Each row is a point on a landscape with many valleys, with its height.
A ball rolls from a point to the lowest of its 2 nearest points, and stops where none of them is lower. Distance is the straight distance between rows; heights are no part of it.
z_82: [137 102 101  61 105  73 146 146 118  98 130  99  39 106 123 146  26 150
 119 100]  height 3.88
z_127: [124 118 130  95  86 111 150 140  94 104 145 132 120 130 161 161  50 156
 138 113]  height 2.18
z_583: [123 105 121 100  91 104 118 102 139 113 167 126  65  87 110 129 133 130
 104 130]  height 3.34
z_660: [127 129 137 124 107 165 144 151 120 148  97 151 167 134 173 130  89 144
 175 147]  height 3.96
z_608: [ 82 103 133 130 129 164 133 135 137 169 135 152 149 145 195 135 135 143
 150 134]  height 3.69
z_342: [123 113 113 125 147 144 140 156 129 169 107 153 223 143 147 108 170  87
 148 165]  height 4.60
z_823: [100  96 109  99 159 120 147 149 112 103 129 153 145 133 180 126 109 121
 126 116]  height 2.40
z_496: [125 139 102 157 113 125 116 129  97 106 132 119  88 100 126 105 135 123
  93 130]  height 1.85
z_232: [133 133 112 143 137 136 127 150 152 124 150 125 169  99 157 159 130 112
 119 137]  height 3.02
z_98: [148 117 153 185 142 165 184 127 156 188 105 108 201 168  93 124 173 111
 130 168]  height 6.06
z_752: [ 99 116 108 128 129 163  92 140 135 152 121 155 174 119 167 106 103 132
 163 162]  height 4.67
z_906: [122 119 143 167 131 184 125 120 153 172 109 130 193 144 113 105 148 134
 166 174]  height 5.26
z_483: [138 142 176 173 144 136 104  79 142 133 119 120 118 137  96 142 175 136
  95 112]  height 3.72
z_141: [146 109 105 118 151 108 100 134 146 147  83 166 118  87  94 121 174 110
 100 145]  height 2.22
z_951: [109 130 105 116  99 144 129 138 126 147 147 132 151 133 180 161 106 133
 137 127]  height 2.99
z_968: [125 164 121 148 113 154 136 112 100 138 105 135 154 180 104 113 151 124
 142 132]  height 3.63
z_676: [118 128 138 154 139 126  96 108 130 120 118  92  70  79 111 118 143 135
  69 128]  height 3.85
z_72: [153 103 120 118 121  92 116 119 147 114 133 129  57  69  85 127 147 128
  92 134]  height 3.24
z_524: [146 138 128  88 163 117 135 188 130 128  78 152 162 115 159 108 113  95
 153 105]  height 4.07
z_805: [170 153 137 158 122 137 156 146 109 115 118 106 159 130 160 147 105 129
 157 144]  height 2.62
z_117: [159 130 126 115 157  93 144 158 115 103  96 155 117 141 108 109 135 120
 138 103]  height 3.33
z_16: [142 161 123 139 118 148 117 100 145 161 125 119 182 155  97 151 162 119
 140 146]  height 5.21
z_52: [146 119  99 108 106  92 134 167 154 117 129 151  94  97 107 142 114 123
 100 117]  height 3.06
z_47: [157  93 124  73 116  62 159 115  67  94 124 105  42 121 157 156  64 153
 138  97]  height 3.97
z_829: [111  73 126  75 112 121 127 139 120 121 128 151 119  98 191 158  73 143
 132 133]  height 2.72
z_209: [ 99 136 134 117 114 150 121 111 120 104 160 133 144 145 146 120 103 145
 152 130]  height 3.91
z_879: [135 119 179 158 155 125 109 112 150 125 119 130  86 111  92 139 159 139
 103 108]  height 3.65
z_907: [154 138 166 157 141 150 143 122 127 110 139 103 149 114 161 150 115 140
 152 133]  height 3.10
z_770: [140 132 109 166 140 124 117 136 106 104 102 138 121 103 103 102 140 122
  86 137]  height 2.01
z_845: [143 142 168 170 124 165 102 108 165 139 130 116 173 124  91 125 135 137
 133 155]  height 5.16
z_924: [ 97 120 104 100 118 139  88 134 168 160 122 155 121 111 136 141 126 137
 130 132]  height 3.49
z_939: [116  94  96  56 114  69 166 129 130 106 149 104  23 130 118 153  86 127
  97 102]  height 3.05
z_386: [132 129  97 127 132 116 129 117  95 123 102 134 112 121 151 138 162 112
 123 122]  height 3.48
z_390: [172 139 166 164 168 129 142 168 148 134  89 151 155 132  89 125 154 123
 123 116]  height 1.98
z_362: [160 116 101 113 111  60 160 159 108 100 147 119  39 114 125 142 114 140
 113  99]  height 5.06
z_432: [116 111 107 103 101 110 140 162 137 111 147 155 104 117 146 144  99 137
 115 119]  height 2.92
z_35: [ 74 116  96 109 114 146  93 120 128 142 103 142  73 111 136 104 118 140
 113 127]  height 3.38
z_5: [127  99 155 161 172 163 150 135 152 193  89 136 220 157 114  79 179 104
 150 175]  height 4.68
z_458: [130 180 167 187  99 167 144  97 117 140 146  78 141 157 109 111 136 139
 130 145]  height 2.70
z_188: [108 113 124 100 126 137 113 124 130 112 126 157 139 133 151 123  94 139
 156 135]  height 3.81
z_119: [147 115 168 146 141 117 124 113 134  98 130 109  64 110 125 129 135 149
 122 103]  height 3.55
z_318: [132 145 121 128  97 128 154 140 138 143 161 126 146 142 164 181 127 129
 133 116]  height 3.28
z_6: [130 120 152 148 174 144 156 152 151 165 103 151 211 168 101 100 176 105
 133 142]  height 4.38
z_256: [ 84  99  85  72 116 115 107 112 135 115 152 132  85 109 136 140 118 122
 115 131]  height 3.67
z_890: [160 143 133 103 143 124 136 134 113 103 102 136 147 141 150 142 101 126
 173 111]  height 4.73
z_559: [ 98 123  95 107 138 147 115 157 131 177 119 167 215 153 152 104 136 105
 153 148]  height 4.27
z_588: [ 92 152 134 146  91 141  75  90 137 142 156  95  89  94 117 117 139 142
  89 130]  height 1.57
z_306: [ 76  99  79  77 129 126  94 132 167 142 131 154 102 104 133 127 118 120
 123 133]  height 3.60
z_497: [133 116 107 142 130 126 117 136 134 121 148 139 136  99 134 138 149 121
 117 137]  height 3.27
z_115: [106 127 168 185 105 167 113  70 146 174 182  95 165 148 110 123 181 144
 112 167]  height 5.61
z_31: [114 113 137 185 140 173  98 108 152 194 122 130 194 135 104 111 161 136
 134 185]  height 5.43
z_394: [145 147 119 137 121 111 128 134  92  70 156 115 104 121 130 116  99 128
 129 123]  height 4.37
z_217: [142 141 193 186 108 144 115 109 138 127 152 120 118 124  80 104 152 151
 101 137]  height 0.86
z_545: [133 129 130 171 151 142 138 146 138  99 154 136 172 133 109 102 132 124
 123 153]  height 4.58
z_685: [135 141 123  94 158 125 124 176 130 161  89 157 187 134 148 108 152  95
 152 122]  height 4.39
z_399: [115 130 141 147 131 145  97 110 139 139  96 157 113 131  89 110 152 144
 110 125]  height 2.25
z_904: [ 99 102 104  69 101  69 150 121  79  88 162  86  59 121 145 143  40 133
  99 102]  height 2.17
z_935: [ 94 122 134 102 106 131 124 111 137 133 134 126  70 120 163 155 116 143
 114 107]  height 3.13
z_439: [122 136 114 113  94 131 121 102 106 136 133 145 145 150 137 138 151 126
 144 136]  height 3.89
z_888: [123 152 141 177 149 174 131 138 167 182 119 119 200 162  84 132 154 119
 112 147]  height 5.20
z_40: [137 142 158 157 113 133 143  85 112 126 158 105 138 162 120 142 178 126
 126 131]  height 3.00
z_981: [150 135 120 147 160  99 137 150 118  77 155 120 121 122 111 122 117 130
 128 109]  height 4.43
z_203: [104 149 139 138  61 169 146  94  93 155 148 100 146 158 166 139 122 145
 153 145]  height 5.90
z_121: [147 153 153 132 104  87 105  95 125 106 156 110  71 126  66 113 147 132
  95 103]  height 3.41
z_621: [182 128 113 125 149  56 154 144  95 103 125 121  75 137 123 149 142 136
 143  88]  height 4.98
z_305: [124 127 114  93  68 127 114 107 114 124 124 145 100 108 138 135 106 141
 136 135]  height 3.54
z_979: [156 136 126 140 180 105  92 150 152 129  89 145 150 105  70 123 143 111
  78 128]  height 2.81
z_760: [ 88 128 148 170 105 168 107 105 138 179 125 154 142 159 104 104 163 151
 113 147]  height 3.74
z_858: [163 147 173 180 118 123 135 125 130 109 139 123 129 132  92 114 141 149
 127 131]  height 1.17
z_370: [ 79 100 105  62 108 113 139 133 121 117 139 126  64 126 152 145  62 138
 105 101]  height 2.89
z_344: [103  94 124 138 150 159  87 104 143 179 124 166 190 151 120 100 176 130
 163 172]  height 5.24
z_42: [112 113 128  72 138 129 128 172 126 134 103 159 174 125 185 142  58 129
 152 121]  height 4.56
z_839: [110 164 150 169 129 138  93  83 127 126 174  85 132 118  97 123 151 126
  94 120]  height 1.82
z_711: [139 157 147 138  91 134 126 114 112 123 130 124 101 135 125 132 124 145
 137 116]  height 2.65
z_536: [149 150 125 152 133 150 129 141 163 176 110 141 211 150  86 139 162 106
 129 156]  height 5.08
z_298: [130 111  88  71 126  68 143 131 144 102 164 109  46 123  91 150 109 127
 111  93]  height 3.11
z_196: [ 85 130 142  99  92 124 117  93 127 131 142 104  36 109 149 118 121 141
 107  98]  height 3.25
z_44: [157 155 133 168 147 117 107 147 144 121 118 129 149 115  72 132 140 123
  93 118]  height 2.69
z_219: [111 101 120 126 155 137 104 145 143 151  92 172 155 116 134 102 156 119
 132 144]  height 2.95
z_874: [107 116 120  93 118 119 132 132 121 114 125 116  71 101 170 161  81 145
 122 106]  height 3.01
z_806: [ 99 115 139 147 126 163 164 132 128 159 143 135 170 166 168 137 147 129
 149 136]  height 3.68
z_279: [131 127 117 140 148 133 168 152 102 109 156 119 180 149 161 135 126 114
 129 131]  height 4.82
z_64: [141 124 147 163 136 163 177 148 160 160 138 132 200 154 122 128 163 114
 149 161]  height 5.91
z_246: [ 91 126 131 143 125 143 127 103 100 120 139 130  96 134 150 110 151 140
 114 128]  height 3.18
z_412: [151 129 121 128 141 130 100 153 149 158  78 169 167  98 106 116 160 107
 122 144]  height 2.53
z_576: [ 88  91  83  54 134 108 141 160 140 114 111 145  78 124 144 137  79 117
 112 108]  height 2.79
z_451: [ 89 131 116 167 112 178 107  85 108 159 148 107 173 147 157 109 148 133
 155 170]  height 6.03
z_287: [155 132 128 122 154 130 136 134 110 112  98 130 172 135 145 119 131 110
 166 134]  height 4.57
z_575: [ 94  83 105 119 156 134 131 153 117 118 138 165 142 126 167 108 138 118
 126 144]  height 2.68
z_340: [ 83 120 135 124 107 150 102 126 160 151 138 138 103 121 157 136 121 151
 130 124]  height 3.32
z_482: [ 98 140 149 131  80 148 116  99  98 110 180 113 117 132 152 116  94 150
 136 126]  height 4.00
z_54: [109  98 102 105 149 119  91 122 158 147  93 148  94  90 114 124 157 110
 103 140]  height 2.08
z_346: [ 98 160 132 150  60 151 123 113 124 144 179 113 122 136 132 120 139 139
 104 139]  height 2.35
z_828: [120 147 142 113  77 115 142 104  79 109 181 104 122 142 160 142  90 143
 132 112]  height 4.10
z_286: [135 134 138 128 173 126 154 161 140 122 125 143 160 161 141 145 149 108
 134  99]  height 4.01
z_18: [128 137 157 162 124 140 178 104 121 125 179 102 152 166 145 147 145 128
 137 132]  height 3.15
z_492: [ 97 139  91 107 110 148 118 123 117 154 118 155 181 162 146 126 136 120
 159 144]  height 3.99
z_798: [112 147 117 138  77 136 127 139 140 135 165 147 125 134 117 139 131 136
 111 124]  height 2.52
z_273: [158 122 139 108 146  81 146 136 124  82 145 102  59 119 130 147  82 150
 143  83]  height 1.23
z_960: [132 148 169 144 103 115  84  74 140 130 145 113  88 104  68 104 153 142
  82 118]  height 3.37
z_930: [148 132 129 117 108  95 147 110  77  86 172  95 120 131 166 157 108 136
 142 122]  height 4.19
z_878: [157 103 128  92 124 107 151 174  90 115  91 148 131 113 193 142  76 136
 149 120]  height 0.96
z_158: [170 150 136 118 175 112 153 186 115 133  76 131 165 132 158 126 129  97
 156 105]  height 3.83
z_161: [191 132 137 120 154  97 119 158 140 139  84 164 171 106  94 122 166  97
 126 135]  height 2.91
z_243: [ 90 123 149 173 117 169 126 132 139 149 139 143 142 144 129 110 145 147
 123 141]  height 3.57
z_309: [158 131 153 127 138 127 120 153 176 111 129 156 139 107 103 126 121 134
 143 117]  height 5.57
z_658: [187 153 141 156 125 117 145 163 125 121 109 116 134 112 139 149 112 131
 155 117]  height 2.14
z_617: [176 154 148 132 132  86 144 140  99  87 158  93  95 131 135 147  81 152
 152  91]  height 1.46
z_409: [107 120 110 114 141 139 115 159 143 143 123 140 153 106 186 155 111 121
 132 138]  height 2.60
z_885: [116 134 119 157 136 148 137 125 103 124 119 121 135 142 161 129 151 124
 126 131]  height 3.39
z_94: [ 85 128 107 152 167 163  97 140 154 156 131 148 178 143 112 108 151 117
 117 147]  height 2.42
z_456: [108  79 108  90 142 118 114 126 158 136 104 142  64  77 140 135 137 122
 111 140]  height 1.94
z_102: [ 98 131 103 103 112 139 118 126 108 124  84 158  88 133 137 114 126 128
 128 115]  height 3.47
z_436: [131 136 143 144  86 172 151 147 129 146 120 151 156 151 140 116 118 142
 164 156]  height 3.64
z_299: [136 131 121 116  78 129  94  97 145 128 141 136  92  96 112 136 132 141
 128 137]  height 3.44
z_49: [129 104 139 139 151 142 107 108 144 146 119 162 195 143  94  99 174 119
 137 157]  height 5.37
z_313: [110 147 111 152 150 173 133 111 138 150 141 103 206 169 124 122 151 108
 160 165]  height 2.44
z_811: [176 134 131 145 113  71 171 150  96 109 147 112  60 133 133 146 126 149
 129  82]  height 5.03
z_710: [134 145 163 179 123 156 126 122 131 140 122 148 175 165  58  95 153 133
 110 147]  height 1.89
z_801: [148 132  87  89 107  81 147 141 108 106 150 142 128 141 146 159 112 115
 132 107]  height 3.86
z_851: [109 121 113 140 128 137  99 105 153 147 161 133 148 125 119 143 168 128
 104 138]  height 3.45
z_944: [111 132 151 160 100 179 145  91 157 160 177 101 183 160 113 121 141 139
 156 171]  height 5.76
z_2: [106  75 103  64 147 117 119 138 159 123 111 138  87  81 166 149 105 120
 135 129]  height 1.73
z_173: [131 116  87  68 124  74 141 164 121  90 124 119  65 117 112 121  48 128
 123  99]  height 3.84
z_372: [129 126 121  94  98  82 141  96 100  98 162 104  40 113 131 127 118 135
 111  98]  height 3.42
z_254: [128 137 127 156 144 148 155 134 112 102 152 124 178 155 129 112 120 123
 153 139]  height 4.70
z_661: [169 157 152 165 154 122 132 122 105 119  95 117 119 152  94 135 157 127
 118 102]  height 5.07
z_570: [160 149 142 139 136 139 176 134 118 134 120 115 173 178 141 145 141 115
 172 130]  height 5.00
z_749: [157 158 143 149 115 124 182 142 109 126 145 110 138 182 134 158 123 129
 151  97]  height 5.12
z_855: [126 128 121 125 147 115 101  92 138 112 128 127 109 120  93 131 159 120
 102 110]  height 3.58
z_300: [173 124 142 119 147  96 122 137 128 117  86 161 124 121  88 127 160 112
 130 113]  height 3.14
z_972: [151 116 172 141 165 148 123 154 176 152 102 171 178 122  97 114 157 127
 132 131]  height 2.50
z_842: [113  82  98  71 168  99 135 148 154  98 111 112  56  84 148 133  96 113
 116 134]  height 1.51
z_921: [132 148 141 151 100 157 114 116 122 132 104 140 117 127 114 107 135 145
 136 135]  height 2.46
z_715: [126 127 158 161 124 170 138 108 165 201  99 152 188 183  85 129 183 131
 143 154]  height 6.25
z_966: [122 120 133 128  78 131 143 153 135 119 169 149 124 124 139 132 100 145
 124 126]  height 2.71
z_331: [ 83  90  91 109 141 136 109 118 120 116 140 143 117 109 180 121 129 129
 119 140]  height 2.93
z_664: [123 117 169 161  94 163 124  73 145 155 183 124 165 143 110 119 166 141
 141 157]  height 5.68
z_280: [122 126 118 154 147 135 150 158 110 119 105 138 129 116 179 130 129 125
 119 129]  height 3.62
z_292: [172 128 133 156 144  83 107 115 138 114 129 122 105  97  59 135 153 128
  68 116]  height 3.23
z_231: [112 114 116  94 151 146 102 162 153 167  99 146 180 115 189 142 118 119
 161 134]  height 1.96
z_653: [188 139 137 154 175  81 137 141 106 102 116 116 101 140 102 138 151 128
 132  93]  height 5.02
z_720: [169 144 142 154 152 166 176 137 142 160  87  90 220 156 119 114 140  93
 167 176]  height 3.51
z_804: [142 135 145 179 159 153 118 101 130 159  99 123 172 146  96 130 181 125
 100 156]  height 3.92
z_407: [108 163 119 163 132 151  97  93 129 130 160 101 163 145  92 123 149 118
 102 132]  height 1.95
z_184: [121 142 154 155  81 173 177  92 120 155 144  87 155 170 154 134 119 142
 166 151]  height 5.81
z_434: [100 132 108  93 131 117 119 143 134 104 103 135  57 115  99 102  99 126
 115 112]  height 3.19
z_759: [144 162 160 182 116 175 156  99 140 155 123  83 172 175  90 125 144 130
 145 156]  height 2.94
z_274: [103  99 131 106 155 139 153 152 110 104 126 154 182 142 178 118  99 126
 158 137]  height 1.97
z_626: [171 150 135 123 114 106 186 157 106 116 144 123 168 178 144 160  94 134
 169 109]  height 5.22
z_162: [127 113 116  83 121 126 130 144 120 127 100 173 148 126 159 129 122 115
 161 126]  height 3.59
z_507: [155 139 140 121 153 154 168 129 116 132  96 116 201 160 154 128 132  97
 193 151]  height 4.81
z_79: [100 139 124 144  83 164 115  68  88 149 153 111 145 153 155 117 136 140
 155 154]  height 5.96
z_126: [ 87 102  83  61 116  96 123  98 111 103 154  98  51 108 135 125 104 116
 100 129]  height 3.70
z_911: [119  92 140  96  81 123 135 114 101 111 149 123 115 107 179 155  70 161
 132 135]  height 2.43
z_197: [113 110  90 122 150 110 137 163 134 100 132 124  80  87 141 125 110 122
  91 130]  height 1.53
z_629: [118 124 150 158 140 141 101 120 137 124 114 157 149 145  64  82 147 142
 107 144]  height 2.09
z_641: [130 129 128  72 161 115 137 183 137 122  99 145 149 119 171 138  76 110
 151 100]  height 4.33
z_59: [111 120 135 130 135 121 103  92 160 128 168 118 105 113 117 141 171 125
  91 115]  height 3.53
z_431: [148 162 152 162 101 169 158 135 139 159 109 121 172 165 109 126 131 126
 158 151]  height 3.21
z_26: [133 107  84  49 151  87 121 148 126  97 105 133 114  95 147 137  85 103
 148 118]  height 3.80
z_956: [ 88 108 122 168 179 143  88 114 132 164 106 146 154 124 115 112 186 125
  79 142]  height 3.09
z_459: [140 131 143 147 167 132 170 150 132 130 133 151 188 176 116 119 167 110
 142 117]  height 4.17
z_700: [127 110 109  94 104  72 150 136  82  79 186 106  85 119 140 137  56 141
 107 108]  height 2.06
z_636: [141 119 159 143 136 130 128 119 129  93 146 118 104 106 154 139 115 145
 136 120]  height 3.43
z_211: [140 119 168 185 138 158 156 113 141 142 155 122 182 144 108 124 170 129
 127 164]  height 5.77
z_933: [155 135 134 170 131 157 135 116 116 150 101 129 180 131 123 124 172 112
 142 165]  height 4.11
z_745: [182 129 102 100 131  58 137 128  87  92 128 116  92 137 143 159 101 137
 152  87]  height 4.93
z_908: [119 139  92  98  98 103 132 122 104 105 173 102 106 121 162 161  93 125
 103 110]  height 1.76
z_645: [133 114 109  96 140 120 104 154 136 138  82 165 127  96 145 118 127 114
 136 134]  height 3.29
z_109: [ 67 147 114 147 123 165  72  96 135 163 140 110 117 125 149 125 143 139
 119 129]  height 2.00
z_821: [154 166 101 133 127 117 114 133  99 109  92 125 107 125 104 119 128 111
 138 115]  height 3.36
z_383: [166 125 112 125 135  84 118 146 148 112 129 138  90  97  72 137 140 125
  92 110]  height 3.16
z_929: [116 106 146 116 143 144 165 163 134 127 128 172 176 164 162 110 127 123
 160 132]  height 1.22
z_491: [155 123  97 103 138  79 131 128 116 104  94 107  23 110  75 108 121 117
 105 111]  height 3.17
z_914: [114 134 132 116 128 164 175 138 119 153 119 111 209 171 180 149  94 123
 181 147]  height 5.52
z_369: [103 146 146 157 126 176  78 109 159 138 145 124 157 125 110 109 119 144
 134 146]  height 5.05
z_283: [ 99 117 137 130 136 119 102  94 133  99 155  84  45  83 113 100 131 129
  91 121]  height 3.79
z_9: [144 122  89  75 152  91 121 124 125  93 117 134  96 113 127 142 121 109
 130 107]  height 3.73
z_86: [139 159 103 121 112 105 116  92  94  94 148 118 118 145 109 132 148 119
 123 113]  height 3.71
z_604: [128 148 190 202 117 154 104  92 137 144 148 108 157 138  61  98 139 146
  87 149]  height 1.14
z_401: [157 169 120 143 119 133 132 137 105 127  82 143 142 158 109 111 143 121
 145 120]  height 3.50
z_548: [127 125 158 171 111 177 176 103 160 195 117 121 190 183  94 120 165 126
 155 170]  height 6.17
z_768: [190 143 105 110 134  72 135 186 132 105 128 120 108 114 121 152  82 133
 150  96]  height 1.99
z_671: [105  95 117  76 112  99 155 138 141 108 139 124  38 114 134 129  90 134
  97 110]  height 2.98
z_859: [162 157 146 144 146 157 112 138 164 133 116 126 185 123 102 132 126 120
 159 143]  height 5.31
z_262: [143 125 149 168 152 141 104  90 142 150 119 121 141 120 132 149 186 127
 114 139]  height 3.82
z_822: [122 113 119  92 120 100 122 112 136  97 117 117  28  99  85  97 116 127
 111 119]  height 3.12
z_167: [143 101 132  93 134  94 164 171  90  95  95 146  93 122 168 133  76 144
 150 102]  height 0.09
z_363: [121 164 143 189  86 149 127 116 118 140 163 106 137 142 104 120 138 140
  99 139]  height 2.51
z_897: [145 147  93 114  96  79 140 145  83  92 156  94  80 124 150 157  73 135
 115  93]  height 1.93
z_271: [113  93 146 149 155 176 127 134 148 194 105 155 205 157 132  87 163 126
 174 173]  height 4.99
z_239: [183 162 131 170 140 116 124 162 128 114 114 112 135 107 111 142 125 131
 115 119]  height 2.49
z_198: [104 108 117  85 118 104 148 139 137 101 129 101   4 100 103 102  80 129
  96 120]  height 3.07
z_652: [121 126 126 153 186 130  83 130 142 149  84 137 161 115  87 118 170 112
  78 138]  height 2.96
z_454: [152 150 148 119 157 145 130 185 152 174  66 155 194 127 126 112 152  94
 142 127]  height 4.69
z_917: [173 135 112  93 133  92 138 130  81  99  93 136 119 132 143 145 116 127
 161 102]  height 4.85
z_844: [ 90 127 136 104 127 103 122 104 119  93 172  70  32  98 120 103  93 132
  94 110]  height 3.76
z_542: [140 138 131 155 165 165 137 126 154 159 116 104 233 152 119 111 146  96
 164 174]  height 2.90
z_165: [ 91 109 107  73 122  99 121  94 125  96 154  71  24  85 131 109  81 118
 100 133]  height 3.75
z_942: [146 148 129 111 117 136 183 152 111 133 133 112 193 169 169 167  85 125
 180 123]  height 5.34
z_886: [167 146 162 179 125 143 131 142 133 130  96 143 147 141  82 108 144 139
 123 136]  height 1.54
z_742: [147 128 139 141 149 156 138 143 124 138  93 148 171 143 133 104 159 109
 150 144]  height 4.35
z_41: [146 107 131 113 159  90 147 154 136  89 113 128  64 112 122 134 104 130
 116  94]  height 1.01
z_506: [ 79 141 116 147 142 152  77 109 145 148 117 118  97 114 119 127 147 133
  81 112]  height 1.81
z_607: [ 81  97 112 121 117 137 100  87 118 133 154 132  98 121 156 116 150 143
 122 132]  height 3.08
z_151: [110 139  99 106  91 124 107  90 112 118 173 102 103  98 149 146 117 132
 118 128]  height 1.58
z_285: [ 94 125 148 146 119 158 152 100 136 141 175 112 151 163 168 147 148 146
 136 125]  height 3.40
z_505: [ 89 140 127 109  77 127  86  83 129 138 185 101  79  87 142 123 124 138
 110 132]  height 1.42
z_639: [143 110 138 106 111 114 164 160  87 106 122 139 150 139 182 163  56 150
 149 115]  height 1.77
z_849: [102 122 151  75  83  92 131  87 105 122 160  97  26 107 157 129  92 142
 111  97]  height 3.35
z_307: [ 80 155 130 156  85 165  92  89 125 169 167 104 131 137 132 118 149 138
 110 133]  height 2.19
z_478: [168 161 145 138 146 142 135 172 165 168  87 148 209 144  90 126 152 104
 134 134]  height 4.92
z_717: [136 144 119 126 137 141  90 105 154 162 106 150 167 144  95 151 180 117
 122 131]  height 5.27
z_835: [140  99 129  99 145 104 142 153 127  92 109 159  87 109 147 129 107 137
 144 110]  height 0.68
z_461: [172 153 142 127 155 124 118 172 159 120 102 147 163 112 116 129 119 120
 157 115]  height 5.47
z_228: [157 138 101 118 155  90 119 134 105  91  84 127  78 112  85 111 135 114
 112 108]  height 3.22
z_838: [132 143 128 153 144 127 123 122 123  89 161 119 142 123 100 104 134 124
 112 130]  height 4.49
z_860: [143 132 156 159 126 109  84  95 152 127 133 129 113  99  51 126 147 138
  61 136]  height 3.31
z_414: [118 138 108  90 131 110 104  99 125 106 127 130  96 133 114 128 134 123
 129 104]  height 3.66
z_216: [132 152 180 143  95 126 120  64 117 133 169 106 104 132 116 127 163 139
 128 118]  height 2.87
z_630: [124 122 131 145 166 136 146 160 143 141 106 144 148 126 161 135 166 113
 113 110]  height 3.87
z_998: [171 145 123 151 105  95 148 120  82  87 162 107 129 129 127 126 118 133
 143 127]  height 4.29
z_178: [130 131 170 194 133 164 144  84 147 166 161  84 187 150 100 134 179 123
 111 168]  height 5.69
z_302: [ 97 127 116 124 125 136  97 132 139 128  98 142  64 102  92  98 121 138
  89 117]  height 3.26
z_613: [ 98 149 107 158 149 159 112 120 135 142 149 111 187 146 116 117 148 117
 124 152]  height 2.16
z_755: [118 106 132 113 163 119 108 126 164 104 128 115  64  90 109 124 120 135
 106 115]  height 5.71
z_78: [104 112 142 145 143 161 116 138 152 161 112 157 145 135 149 120 153 138
 145 134]  height 3.30
z_37: [133 112  87  79 119  81 132 140 115  80 137 141  82 120 122 124  91 115
 124 112]  height 3.78
z_418: [132  91  95  97 163  90 149 173 143 103 119 124  86  86 162 149  94 109
 114 114]  height 1.31
z_546: [141 112 146 133 158 125 111 153 165 111 113 149 100  82 112 121 119 136
 117 123]  height 5.65
z_872: [134  85 120  56 113  81 157 144  92 109 112 119  61 109 149 158  33 146
 128 111]  height 3.90
z_89: [109 109 105  75 108 112 133 115  99 118  96 155  92 137 161 138 117 127
 142 104]  height 3.61
z_240: [116 123 130 129 134 174 132 150 137 153 104 143 195 141 162 108 105 127
 178 160]  height 4.34
z_648: [114 145 124 146 122 172 101 123 133 129 127 120 174 118 140 119 103 132
 148 163]  height 4.90
z_591: [104 105  92  66 162 132  93 144 131 142  78 149 121 100 170 116 113 107
 142 134]  height 3.56
z_374: [125 143 147 141 117 180 173 111 137 157 121  86 183 175 161 141 116 130
 187 150]  height 5.70
z_709: [103 118 134 187 132 164  91 100 153 172 161 117 171 126 111 117 161 142
 109 168]  height 5.54
z_923: [143 143 108 110 108 112 147 119 100 108 148 133 135 158 128 145 139 122
 138 113]  height 3.77
z_679: [ 79  94  98  69 143 121 132 160 130 116 121 155 126 133 165 133  83 123
 124 106]  height 2.64
z_991: [ 95 107 123 145 170 142 111 110 127 141 105 149 122 125 130 125 186 120
  99 129]  height 3.20
z_535: [169 145 114 100 148  90 130 184 130  91 120 138 144 121 120 133  78 115
 156 100]  height 2.23
z_818: [133 162 160 124  77 122 124  82 105 118 165 106  82 135 134 137 136 140
 127 104]  height 2.78
z_352: [ 93 155 137 168 122 145  81  95 135 155 139 109 114 120  94 123 159 135
  68 129]  height 1.70
z_84: [183 156 125 131 118  98 128 149 120 104 127 120 100 120 124 154 100 144
 158  99]  height 1.72
z_156: [117 117  99 131 106 109 136 135 104  91 156 117  65  93 137 120 108 134
  93 132]  height 1.71
z_672: [174 135 143 117 161 100 153 171 124 126  86 150 119 133 142 140 139 118
 149  92]  height 3.52
z_384: [147 152 125 111  91  72 123 104  97 106 159  98  50 123  91 124 129 134
 101  94]  height 3.46

For each start below, name the point where the ball stops.
z_16 => z_412
z_254 => z_645
z_203 => z_658
z_362 => z_658
z_40 => z_217
z_559 => z_231
z_653 => z_658
z_811 => z_658
